The views of a scene show one set of named points, each view turned or mirrored, shifted and resized as a whole, with a little noise and some points left out.
In the rows, zero is written as 128.

Scene 1
View 1
j_946: [131 163 128 122 135 110 123 123 146 153 138  87 114 131 147 124 103 161
 145 134 141 141]
j_754: [117 173 122  99 129  87 118 135 138 162 181 103 124 101 157 119  85 173
 141 120 145 100]
j_117: [102 152 119  93 116 124 153 109 157 120 136  55 118 165 129 124  96 162
 141 132 131 170]
j_543: [128 167 132 131 140 116 119 119 150 146 127  91 112 130 147 128 112 153
 153 136 146 132]
j_991: [ 93 126 161 117 125 137 137 104 157 128 121  72 100 162 122 132 105 152
 159 135 130 139]
j_16: [ 99 164 116 125 137 103 132 118 162 117 141  99 117 123 154 143 110 164
 145 120 143 112]
j_93: [ 96 139 133 130 117 115 128 104 147 156 149  61 116 145 123 101 145 149
 165 115 120 141]
j_194: [105 134 181 116 127 123 127 135 159 136 124 111  96 127 136 151  68 177
 151 133 136 111]
j_857: [121 120  89 142 170 106 134  95 129 142 170  78 102 164 173 141 124 156
 123 133 143 135]
j_173: [105 156 157  91 116 131 123 106 141 153 141  64 115 148 118 102  98 141
 166 142 140 134]
j_949: [101 142 130 167 123 111 125 111 163 147 122  74 113 135 128 115 171 152
 170 106 114 142]
j_657: [110 131 139 148 152 100 111 117 137 160 164 111 103 118 161 136 121 162
 151 121 139  86]
j_338: [ 82 116 113 132 129  97 150 116 152 128 168  84 109 144 150 142 118 182
 132 101 116 127]
j_746: [ 80 172 117 101  98 111 151 119 175 108 133  63 130 138 121 118 117 165
 154 110 121 152]
j_321: [ 87 140 137 128 138 111 133 115 160 115 141 104 105 131 150 152 103 166
 149 121 140 100]
j_355: [112 103 172 172 156 116 110 120 145 160 135 119  84 128 152 153 120 166
 157 124 130  92]
j_670: [135 175 115 121 132 114 133 125 157 136 123  81 118 138 146 130 103 164
 141 135 141 161]
j_707: [126 150 130 150 128 104 123 130 151 164 135  87 114 125 141 121 132 169
 151 115 123 146]
j_600: [104 138 157 131 137 122 118 111 148 145 133  92 103 136 137 130 114 151
 163 132 139 111]
j_713: [ 94 156  82 105 155  86 128 101 131 131 203  91 122 126 177 130 109 156
 130 121 155  86]
j_755: [107 174 138 113 105 122 147 131 182 113  98  76 120 138 122 132 101 171
 153 124 125 169]
j_688: [112 176 122 128 108  99 139 142 175 131 124  90 125 115 135 130 114 182
 146 108 122 152]
j_626: [120 149 114 116 142 113 137 113 146 133 145  80 111 149 153 137  96 163
 133 135 142 144]
j_112: [134 154 160 157 155 128 108 121 159 139  95 113  96 128 149 150 112 150
 162 146 150 118]
j_26: [128 124 147 157 153 114 112 115 136 169 141 100  96 134 152 134 124 157
 153 131 135 118]
j_898: [106 172 148 143 130 117 125 130 181 111  96 112 109 115 141 151 113 163
 162 124 140 116]
View 2
j_321: [179 126 137 117 126 118 156 163 118  93 166 144 155 118 131  86 138 111
  85 186 164 132]
j_991: [162 162 134 119  88 121 160 169 121 115 159 173 146 150 145  92 155 125
  88 162 133 160]
j_600: [172 141 132 110 113 115 137 155 124 100 149 160 134 144 126  80 154 122
  90 168 143 123]
j_688: [142  93 129 114 121 139 143 169 131 125 138 155 167 101 141 118 130 106
 129 163 126 134]
j_26: [160 136 149 107 107 115 117 137 126  92 129 136 143 150  97  66 143 134
  92 164 145 114]
j_946: [138 105 125 110 106 113 126 151 100 111 143 154 150 123 119  94 149 124
 102 154 131 122]
j_949: [159 155 155  74 117 124 136 145 154 115 122 150 141 143 141 101 116 126
 141 170 115 132]
j_713: [151 102 140  86 164  84 129 110  48  95 182 124 162 102 137  81 128 119
  78 198 171 117]
j_543: [148 113 125 100 100 106 134 160 110 101 143 153 139 123 115  95 147 123
 103 157 132 116]
j_857: [133 138 165  85 102  87 134 120  71  92 156 112 174 134 110  75 115 144
  85 176 151 146]
j_755: [141 113 119 120  87 133 166 193 127 128 149 175 161 109 150 128 142 109
 121 152 116 155]
j_93: [146 156 143  86 124 119 128 130 117 129 140 168 141 151 155  96 138 128
 120 167 115 143]
j_173: [146 141 113 112 106 111 133 150  95 128 160 193 127 149 153  95 177 123
  91 152 120 137]
j_670: [126  97 123 107  88 109 145 168  96 112 147 151 160 107 123 112 140 122
 110 151 125 135]
j_355: [191 146 155 125 115 131 125 148 154  80 129 131 144 155  89  52 144 126
  79 177 166 114]
j_898: [180 109 122 112 105 124 162 196 152  90 146 152 141 106 122 105 138 105
 111 169 145 116]
j_626: [135 116 135 110  97 106 144 152  84 107 159 144 166 120 125  95 139 127
  89 163 141 145]
j_657: [175 123 145 108 142 116 116 127 117  89 143 131 143 135 108  62 141 123
  86 182 164 103]
j_194: [177 117 121 158 107 141 146 179 132 104 154 166 154 131 117  78 171 110
  70 164 161 132]
j_112: [175 123 127 110  79 110 144 186 143  76 133 145 127 131  90  82 150 124
  96 156 145 105]
j_746: [144 124 126 102 124 126 163 167 110 137 163 175 162 108 181 128 132 107
 125 172 121 160]
j_338: [154 135 163 115 138 131 146 132 107 117 158 133 188 125 145  88 116 119
  96 189 155 161]
j_754: [146  76 118 122 160 120 108 125  82 116 156 152 153 107 128  85 159 109
  88 174 154 102]
j_16: [164 108 131 103 129 111 151 160 108  98 162 142 156 103 135  99 130 111
 100 182 153 124]
j_707: [142 116 144 102 116 129 120 141 130 116 123 146 156 131 119  93 133 125
 122 160 124 125]
View 3
j_670: [120 111 149 118 137 122 123 114 138 110 107 125 112 128 145 134 134 132
 139 115 133 155]
j_16: [128 126 132 139 140 111 118 125 155 102 114 128 108 128 134 145 122 130
 151 126 126 146]
j_991: [137 117 125 137 130 124 119 131 118 109 117  97 116 145 144 129 123 126
 137 115 135 122]
j_600: [136 125 122 132 128 118 125 124 134 112 118 121 111 136 128 135 110 137
 143 120 132 120]
j_117: [131 119 148 129 128 129 113 129 125  95 104 104 122 138 158 133 140 113
 135 111 138 147]
j_93: [142 132 139 121 122 117 132 143 128 101 108 118 136 132 132 118 111 121
 141 121 144 132]
j_688: [127 110 149 139 141 128 138 133 142 107 107 123 117 120 132 126 129 130
 156 122 128 163]
j_857: [125 156 133 106 147 105  99 118 133 111 113 136 124 144 133 154 129 121
 137 127 158 137]
j_112: [122 107 119 124 145 110 130 109 138 134 124 123  97 137 127 131 111 156
 140 122 128 126]
j_746: [135 114 148 143 129 121 126 146 143  88 103 105 124 126 151 123 130 112
 147 119 127 156]
j_657: [135 145 120 129 135 116 123 121 144 113 119 145 112 131 109 150 106 139
 153 128 138 123]
j_946: [128 121 143 118 129 126 127 114 136 110 109 133 113 128 133 137 122 135
 141 115 135 141]
j_707: [130 126 142 120 139 123 138 128 131 117 110 133 124 126 119 126 118 136
 149 123 143 145]
j_898: [124 102 125 146 147 112 132 126 151 119 121 115  99 129 133 129 118 145
 151 126 117 143]
j_26: [132 135 124 117 138 118 127 117 127 125 120 136 115 138 114 138 111 144
 144 124 145 122]
j_355: [134 136 107 136 147 119 128 121 126 133 129 131 107 142 103 144 106 149
 154 130 140 112]
j_173: [142 116 137 124 103 131 125 122 126  96 108 114 118 134 146 128 114 127
 131 105 131 119]
j_755: [126  97 147 139 137 128 130 130 132 107 108 103 112 130 151 121 136 128
 143 114 125 155]
j_626: [126 128 140 121 136 122 111 115 134 106 109 125 113 136 143 147 133 126
 139 117 140 143]
j_713: [132 161 135 124 126 106  98 118 168  84 107 156 114 126 133 170 119 115
 148 125 137 140]
j_949: [136 127 135 122 143 104 141 150 132 117 114 116 135 132 122 107 108 131
 145 132 143 139]
j_754: [135 135 142 132 115 136 126 111 155  92 105 157 108 115 122 158 117 131
 155 116 127 142]
j_543: [126 117 136 118 131 116 126 115 141 113 112 130 110 130 134 133 118 140
 139 118 133 137]
View 4
j_338: [125 133 123 120 169 114 156 143 118 155 103 153 119 109  97 139 114 157
 149 124 105 132]
j_626: [128 127 119 121 135 127 154 135 118 130 105 155 118 146 118 162 118 132
 140 132 139 131]
j_117: [118 132 138 114 117 137 166 121 125 155 105 146 106 156 134 153 131 152
 116 142 117 141]
j_991: [146 117 149 143 124 105 170 139 135 150 122 160 101 147 146 131 119 166
 136 136 133 140]
j_194: [159  92 139 146 113  94 153 142 125 141 131 157 107 119 125 152 112 150
 183 161 139 112]
j_355: [174 110 120 166 166  73 141 169 138 121 129 174 124 115 119 135  95 147
 188 123 150 134]
j_657: [150 122  95 150 161  88 127 167 120 122 122 157 116 104 106 154 110 147
 167 112 155 126]
j_543: [151 128 100 134 119 104 134 139 125 123 113 161 118 141 130 157 121 132
 141 135 151 140]
j_600: [155 118 118 149 130  91 143 151 127 133 124 160 106 127 135 143 118 156
 148 126 151 136]
j_946: [140 127 103 132 123 114 129 138 130 127 113 152 120 139 125 171 125 132
 144 141 143 138]
j_321: [148 118 114 130 137  93 157 144 103 138 114 163 106 106 110 135 111 151
 156 126 139 117]
j_26: [157 124 109 156 159  95 132 162 142 118 122 165 127 134 125 153 108 139
 163 120 151 145]
j_688: [148 134  97 113 110 100 127 116 124 151 101 155 126 117 118 151 131 136
 143 163 103 147]
j_93: [136 144 112 143 144 103 130 148 144 152 115 147 109 132 138 142 134 172
 114 118 124 165]
j_707: [151 139  97 138 142  99 118 141 144 137 108 157 131 129 124 156 124 139
 146 140 122 158]
j_746: [129 140 116 107 105 111 150 113 113 169 101 148 103 122 128 137 140 164
 110 147 102 145]
j_713: [105 136  82 114 161 126 139 158  80 121 104 141 102  99  82 171 119 141
 134  91 160 105]
j_754: [124 120  84 129 126 114 107 150 108 131 120 130 109  98  99 192 132 143
 157 138 148 111]
j_670: [139 132 106 116 110 122 141 120 122 129 101 158 124 151 126 165 125 120
 134 151 134 141]
j_755: [150 128 125 113  89 107 152 106 127 157 104 160 115 143 140 141 132 141
 130 171 107 148]
j_898: [177 119 102 126 100  74 147 122 109 134 111 179 115 117 128 126 115 134
 156 152 136 135]
j_857: [120 142 112 126 185 133 159 156 119 114  98 163 128 148 105 156 104 127
 138  95 146 137]
j_16: [144 128  98 118 125  99 146 133  99 135 105 162 111 111 109 144 119 138
 144 130 138 123]
j_173: [131 120 129 147 106 116 139 145 136 146 130 138  91 146 151 163 137 170
 120 135 152 139]
View 5
j_713: [111 158 131 162 113 139 136 153 122 163 120 133 151 127 119 147  98 114
 112 120 117 103]
j_543: [112 130 145 137 133 153 139 130 124 135 133 129 140 125 154 129  99 131
 130 132 111 126]
j_707: [112 122 154 147 116 155 131 134 124 121 129 125 131 125 150 121 110 129
 128 144 120 128]
j_949: [123 121 164 163 132 146 123 127 128 116 123 124 137 130 158 130 124 136
 130 164 121 126]
j_755: [124 129 124 131 138 163 134 125 142 104 144 145 141 123 168 129 128 125
 132 134 117 133]
j_321: [114 146 128 156 138 150 130 122 116 120 121 130 139 123 151 140 102 124
 125 124 121 104]
j_112: [112 127 149 140 144 159 139 111 109 125 130 115 136 122 175 129  82 136
 137 129 109 119]
j_657: [101 137 149 159 124 144 130 129 105 135 112 116 131 124 137 129  88 127
 125 130 121 106]
j_194: [ 99 140 122 131 145 157 135 115 109 103 122 134 125 118 153 125  97 130
 135 114 123 112]
j_93: [112 130 158 148 137 141 132 140 130 120 121 139 136 130 138 133 129 140
 130 157 122 127]
j_946: [108 131 142 133 125 155 141 137 125 132 133 134 137 124 147 126 103 130
 129 131 113 128]
j_688: [120 123 128 143 117 158 124 128 139 115 138 133 139 123 156 120 121 114
 127 134 121 132]
j_857: [121 155 160 157 111 160 151 157 111 141 128 133 137 125 144 151 101 141
 111 138 113 105]
j_117: [121 146 132 130 137 160 147 147 138 114 140 158 141 124 150 142 132 137
 125 137 116 125]
j_670: [120 132 136 132 123 164 144 138 135 130 145 138 142 123 160 131 109 127
 126 129 110 131]
j_173: [100 135 142 122 157 141 145 136 129 124 125 150 138 127 136 131 119 142
 137 138 116 131]
j_991: [113 144 141 136 156 153 142 128 119 103 125 145 134 123 156 141 120 146
 133 140 120 116]
j_26: [104 132 162 148 127 153 139 131 104 126 119 119 126 124 149 128  91 141
 129 138 117 114]
j_338: [118 151 136 163 115 155 129 143 119 111 121 138 131 123 139 141 122 125
 114 137 130 104]
j_626: [116 146 138 138 124 161 147 144 124 129 136 140 139 123 150 139 107 133
 121 128 113 118]
j_16: [118 141 127 154 129 150 129 128 126 132 128 129 146 124 151 137 105 117
 123 125 117 113]
j_754: [ 94 135 125 138 115 143 131 140 125 146 122 132 137 124 120 118  97 111
 125 115 121 122]
j_355: [101 136 156 158 134 152 132 116  91 112 109 111 120 121 154 129  83 139
 130 134 123 101]
j_600: [105 136 146 144 147 145 135 124 114 122 119 129 135 125 149 133 102 137
 134 135 118 115]
j_746: [125 137 123 145 138 149 127 134 149 113 135 150 148 127 149 136 140 120
 126 141 122 128]

Which points are out of place in each view (at most two, in the order of its rows)? Write - if all are in place.
view 1 => j_670, j_713
view 2 => -
view 3 => j_755
view 4 => j_321
view 5 => -

Scene 2
View 1
j_270: [171 115 102 138 146 100 113 125 117 137 142 119 105 181 102 188 100 101
 118 107  90 110]
j_916: [149 134  99 114 141  96  97 134 118 132 128 101 109 152 132 151 106 110
 136 115 111 105]
j_369: [120 153 112 106 140 112 120 120  99 157 150 111 114 153 166 115 140 120
 140 136 139 119]
j_885: [137 171 102  89 171 120 112 126 147 130 160 118 107 170 127 141  99  85
 137 126  82 153]
j_608: [140 179 105  87 145 125 124 119  87 128 168 110 119 167 156 144 149 113
 105 149 146 126]
j_14: [118 166 101  88 142 114 107 130 119 141 142 100 130 138 155 118 121  99
 138 141 112 120]
j_340: [149 170 105  91 148 108 106 131  93 118 154 103 100 165 153 142 137 123
 116 129 153 120]
j_3: [147 154 112 123 160 105  84 143 105 114 160 102 100 181 121 151 127 107
 100  98 129 115]
j_75: [130 173  95  78 159 119 112 118 129 127 152 107 105 161 151 137 115 102
 143 142 111 140]
j_962: [128 135  91 107 125 108 107 125 111 142 123  94 141 134 143 147 117  99
 131 140 105  93]
j_742: [175 151 113 105 140  79  98 153  92 127 131 105  86 148 151 132 120 146
 134 104 165 109]
j_893: [ 96 201 115  75 161 136 116 129 118 144 176 108 135 150 164  91 141  89
 124 149 118 150]
j_399: [100 165 121 135 177 155 119 100 112 143 213 126 121 221 116 154 155  70
  81 128  90 145]
j_653: [135 126  90 119 136  91  69 141 124 114 112  78 117 143 126 155 102 101
 132 107 106  83]
j_353: [114 179 119  98 162 122 109 142 127 147 167 113 133 152 140 103 122  88
 123 124 101 143]
j_262: [159 149  86  95 162 104 101 116 133 108 142 106  76 183 130 177 100 110
 143 122 109 131]
j_60: [177 176 110  81 143  91 107 159  99 119 138 106 107 139 148 132 116 130
 121 119 153 122]
j_825: [ 96 167 104 101 164 133 110 108 129 144 169 110 117 175 147 124 131  85
 134 138  97 140]
j_51: [158 152 111 122 151 115 111 136 103 128 165 114 125 177 110 168 124  94
  88 116 108 118]
j_47: [ 87 134 117 125 122  93  77 150 101 164 117  82 139 111 170  73 135 117
 149 113 137  80]
View 2
j_825: [131 154 117  94 115 172 140  81  67 110  94 147  71 158 103 141 104  88
 110 141 141 156]
j_60: [ 94 132 140 124 167 159 112 109  57 107 135 132 117 101  99 129 138 100
 122 120 132  98]
j_369: [102 138 115 101 143 192 157  82  55 112 108 138  98 133  99 125 126 102
 118 123 164 123]
j_653: [120 101 177 132 142 158 147 114 116 124 119 121 114  97 117 132 101 104
 113 130 155 154]
j_399: [117 135  71  81  82 163 122 100  83  84 108 146  56 204 124 131  72 103
 113 119 110 162]
j_353: [116 166 123 110 139 143 139  81  55 114  95 151  73 144 110 131 105 108
 106 137 132 138]
j_75: [129 150 137 103 130 172 122  95  65 107 103 144  90 131  89 142 129  75
 117 145 134 139]
j_262: [125 112 146 109 127 170 108 124 108 102 123 132  94 123  94 129 134  51
 119 138 118 147]
j_14: [121 151 145 112 138 169 144  87  59 113  95 145 102 122  97 139 115 108
 114 139 153 136]
j_742: [ 85 109 134 124 175 175 130 108  74 117 149 118 113  97 106 114 146  88
 122 111 148 100]
j_51: [ 98 112 120 112 120 150 119 125  97  87 117 140  99 145 116 119  95 113
 119 114 111 137]
j_962: [113 122 160 116 129 177 158 106  86 104  88 142 124 112  98 129 106 121
 120 132 160 144]
j_916: [107 111 151 118 143 165 144 113 102 111 112 133 104 114 106 116 121  90
 115 128 142 140]
j_885: [128 152 138 107 127 144 120 105  86 104  92 153  72 140  97 128 121  68
 107 148 110 153]
j_893: [127 185 112  99 132 163 130  66  23 111  96 152  77 151  99 154 108 112
 112 141 145 130]
j_270: [ 95  86 139 115 122 155 137 141 137  88 108 139  99 133 111  95 111  84
 116 119 110 151]
j_3: [103 107 120 117 138 154 116 113  94 109 147 119  89 135 126 128 102  97
 116 112 125 134]
View 3
j_885: [128 128 156 113  97 124 144  75 147 107 215 106 158 152 127  77 145 107
 123 110  96 184]
j_262: [136 101 134 106 101 142 147  77 163  96 184 139 157 133 147 101 119 107
 118  87  97 163]
j_3: [145 123 158 116  98 129 129 102 116 109 160 121 148 145 144 149 128 106
 110  94 104 164]
j_270: [124 107 188 133 121 149 115  79 164 101 192 153 135 152 164 135 111 118
  99  96  94 161]
j_47: [ 76 118 137 104 136  62 120 157 112 108 176 119 158 172 173 157 222  82
 151 111 131 148]
j_893: [130 125 147 109 109 105 152 121  93 119 207  52 151 154 104  87 186  93
 160 108 130 188]
j_14: [103 103 147 103 120 109 139 124 129 111 199  97 163 155 139 100 179  97
 141 101 123 172]
j_60: [126  97 154  85 131 111 155 120 137 122 144  93 172 136 150 131 154  98
 117  63  93 183]
j_825: [130 123 143 125 102 121 139  96 116 101 223  98 138 155 119  90 164  99
 154 119 128 168]
j_369: [120 103 146 115 144 105 148 120 124 105 186  97 131 148 143 126 178  89
 162  91 125 164]
j_916: [109 104 155 110 122 118 129 105 153 104 181 137 155 151 163 128 150 103
 118  93 104 161]
j_399: [168 137 181 161  92 159 122  81  85 104 226  91 102 156  99 115 121 113
 144 128 135 170]
j_353: [121 137 165 115 108 102 138 105 113 117 208  81 154 162 124 101 175 100
 135 113 110 186]
j_608: [143  86 155 111 128 141 149 125 107 114 175  76 140 135 121 118 148 100
 148  78 131 175]
j_653: [ 92 101 144 103  99 119 109 122 147 103 177 159 177 157 175 137 152 108
 102 104 113 148]
j_340: [141  94 141 102 121 127 152 119 119 111 157  97 151 133 137 132 146  97
 137  74 116 169]
j_742: [128 101 142  92 141 101 154 116 144 110 133 117 156 134 168 157 154  92
 124  61  90 167]
j_75: [126 105 135 102 109 122 152  98 140 105 201 100 159 142 129  84 156  99
 141  96 113 175]
View 4
j_270: [156  98 114 108 135  94 140 160 178 145 128 142 143 137 122 112 166 145
 125  67 165 136]
j_51: [123 115 122  91 101  99 141 127 172 145 144 143 154 121 115 121 150 131
 128 112 155 130]
j_608: [111 170 134  89  78 154 117  93 153 142 153 158 142 124 130 147 128 138
 160 143 169 129]
j_916: [161 120 133 115 121 132 125 149 151 129 132 131 160 133 154 134 130 121
 155  85 174 146]
j_60: [125 122 133 108 110 172 115 128 126 132 109 159 180 117 150 138 135 111
 193 132 153 126]
j_3: [132 134 134 116 114 123 141 141 152 125 136 138 153 127 115 133 153  97
 130 120 134 130]
j_742: [148 130 136 124 132 179  97 144 132 121  95 153 166 119 154 153 150 113
 179 123 134 140]
j_893: [101 185 161  93  68 128 125  97 136 149 158 132 174 142 139 141  63 106
 152 170 217 146]
j_825: [128 181 151 107  90 109 137 122 154 146 164 127 147 158 130 132  85 118
 125 127 217 149]
j_369: [142 170 151 106  99 149  88 118 154 136 131 132 151 131 156 159 102 135
 152 137 184 163]
j_340: [126 160 136 108 100 165 120 116 140 128 137 156 148 127 136 147 138 117
 166 132 153 128]
j_14: [139 148 147 101  87 137 120 119 143 136 152 125 172 136 164 142  87 116
 167 119 204 149]
j_47: [181 143 170 116  91 146  73 134 149  99 140  74 191 106 203 186  76  92
 154 129 161 194]
j_399: [100 184 140  90  83  62 152 109 189 159 174 136 119 149  75 121 125 134
  70 148 184 140]
j_653: [179 105 134 120 112 130 142 155 150 107 157 107 169 126 168 139 134  93
 159  60 157 143]
j_75: [130 165 141 112 102 141 140 126 134 144 148 150 155 156 141 126  99 118
 165 113 214 132]
j_262: [147 145 124 127 132 141 157 152 140 139 139 163 135 163 126 113 145 120
 157  73 189 117]
j_353: [116 148 154 100  90 104 130 124 144 148 140 124 183 140 135 128  80 104
 140 150 205 150]
j_885: [123 143 139 112 114 105 160 143 139 157 140 148 165 166 124 103 100 113
 145 109 225 130]
j_962: [166 119 133  93  88 130 116 122 164 127 163 114 164 121 176 146 110 134
 165  79 188 153]
View 5
j_916: [125 109 141  84 118  93 157 135 132 156 108  99 164  96 134 141 168 120
 127  71 114 103]
j_962: [138  73 146  93 130 116 178 171 126 138 103 125 148 108 125 156 173 107
 120  70  93 100]
j_51: [115  74 124  95  91  95 150 143 109 155  96 132 182  53 150 119 172 121
 118 110 151 119]
j_742: [124 132 145  51 107  57 115 139 123 151 142 106 142 129 136 152 158 111
 131  61 169  93]
j_75: [141  86 105 109  97  96 193 115 101 142 139 112 147 114 148 113 138 124
  98  55 115 107]
j_353: [120  95  98 136 108 122 197 137  88 105 136 115 134  66 148 119 144 111
 119  57 145 103]
j_340: [133  90 111  83  90  71 137 135 100 152 149 139 144 123 150 138 153 108
 112  76 154 108]
j_270: [122 103 148  80  95  96 144 133 144 179  69  99 207  54 142 112 186 144
 124 104 116 117]
j_369: [153 111 116 112  93 117 146 163 109 121 151 138 126 120 142 135 167 116
 121  47 131  98]
j_262: [133  99 120  82  92  70 168  91 126 188 113  94 186 108 149 112 150 139
 104  77 105 117]
j_47: [122 131 132 120 159 131 148 186 123 100 149 122  97 117 119 205 181  72
 165  31 111  82]
j_14: [136  85 118 111 118 112 191 149 104 119 135 121 130 110 136 139 149 108
 113  51 117  98]
j_3: [103 104 109  94 100  73 127 116 110 169 124 122 173  71 155 141 167 107
 136  98 155 119]
j_399: [131  71  58 174  51 141 154 128  83 149 121 167 184  24 181  86 178 131
 115 109 132 143]
j_608: [147  64 104  99  74  90 148 154  87 139 149 164 140 118 155 122 153 112
  98  80 156 113]
j_893: [137  75  78 147  97 123 203 141  67  95 166 141 112  96 154 119 131 103
 103  47 145 104]
j_60: [121  98 140  54 111  55 152 138 103 135 139 111 137 123 137 141 139 108
 113  67 179  94]
j_885: [127  92 104 119  98 104 210 101 103 141 115  89 168  71 150  94 136 137
 102  64 118 110]
j_825: [141  89  82 151  91 132 189 127  95 131 140 130 147  84 155 114 154 121
 111  58 104 115]
View 6
j_47: [ 66 122 178 118 158 122  83  97 170 170 183 142 140 131 163 135 105  73
  95 166 155  97]
j_825: [102 137 139 159 109 101 128 137 132 153 153 141 110 137 135 124 114 107
 149 134 212 125]
j_742: [ 62 150 151 120 122 104  79 133 141 175 105 139 142 115 168 121 115 138
 124 154 105 122]
j_399: [139 137 139 177  98  75 160 141 129 154 139 137  97  93 133 125 163 132
 146 146 237 165]
j_270: [107  97 168 122 131 108 143 162 104 145  80 150 115 115 150 118 121 156
 114 152 155 162]
j_893: [ 79 165 116 161  95  94 108 116 149 151 163 121 127 142 155 129 118  81
 151 133 217 122]
j_51: [100 126 151 131 114  87 135 144 127 146  98 130 118 110 156 123 139 130
 123 155 174 176]
j_653: [ 72  98 191  91 140 105 119 149 135 162 122 147 118 146 140 123  99 107
 122 162 139 146]
j_262: [ 85 129 150 128 104 101 122 173 108 162  95 151 110 145 131 114  97 150
 160 133 146 138]
j_608: [ 87 177 131 161 102  81  88 130 156 145 123 129 117 115 143 117 124 123
 136 138 169 157]
j_962: [ 81 120 169 124 143 112 103 134 145 129 129 141 118 146 142 121  92 100
 104 147 168 150]
j_340: [ 77 164 143 140 107  86  88 137 150 163 119 133 123 119 146 118 120 126
 140 146 144 145]
j_14: [ 74 139 143 137 120 108 103 128 142 144 143 133 125 149 151 124  98  93
 130 139 181 127]
j_60: [ 54 157 134 121 107  96  85 132 139 160 101 124 142 130 173 122 112 120
 132 147 127 139]
j_916: [ 82 115 164 120 131 111 114 146 125 155 113 146 124 134 150 121 104 127
 123 149 147 135]

Which points are out of place in each view (at most two, in the order of its rows)? Write - if all are in place.
view 1 => j_270, j_916
view 2 => -
view 3 => j_893
view 4 => -
view 5 => j_3
view 6 => j_262, j_608
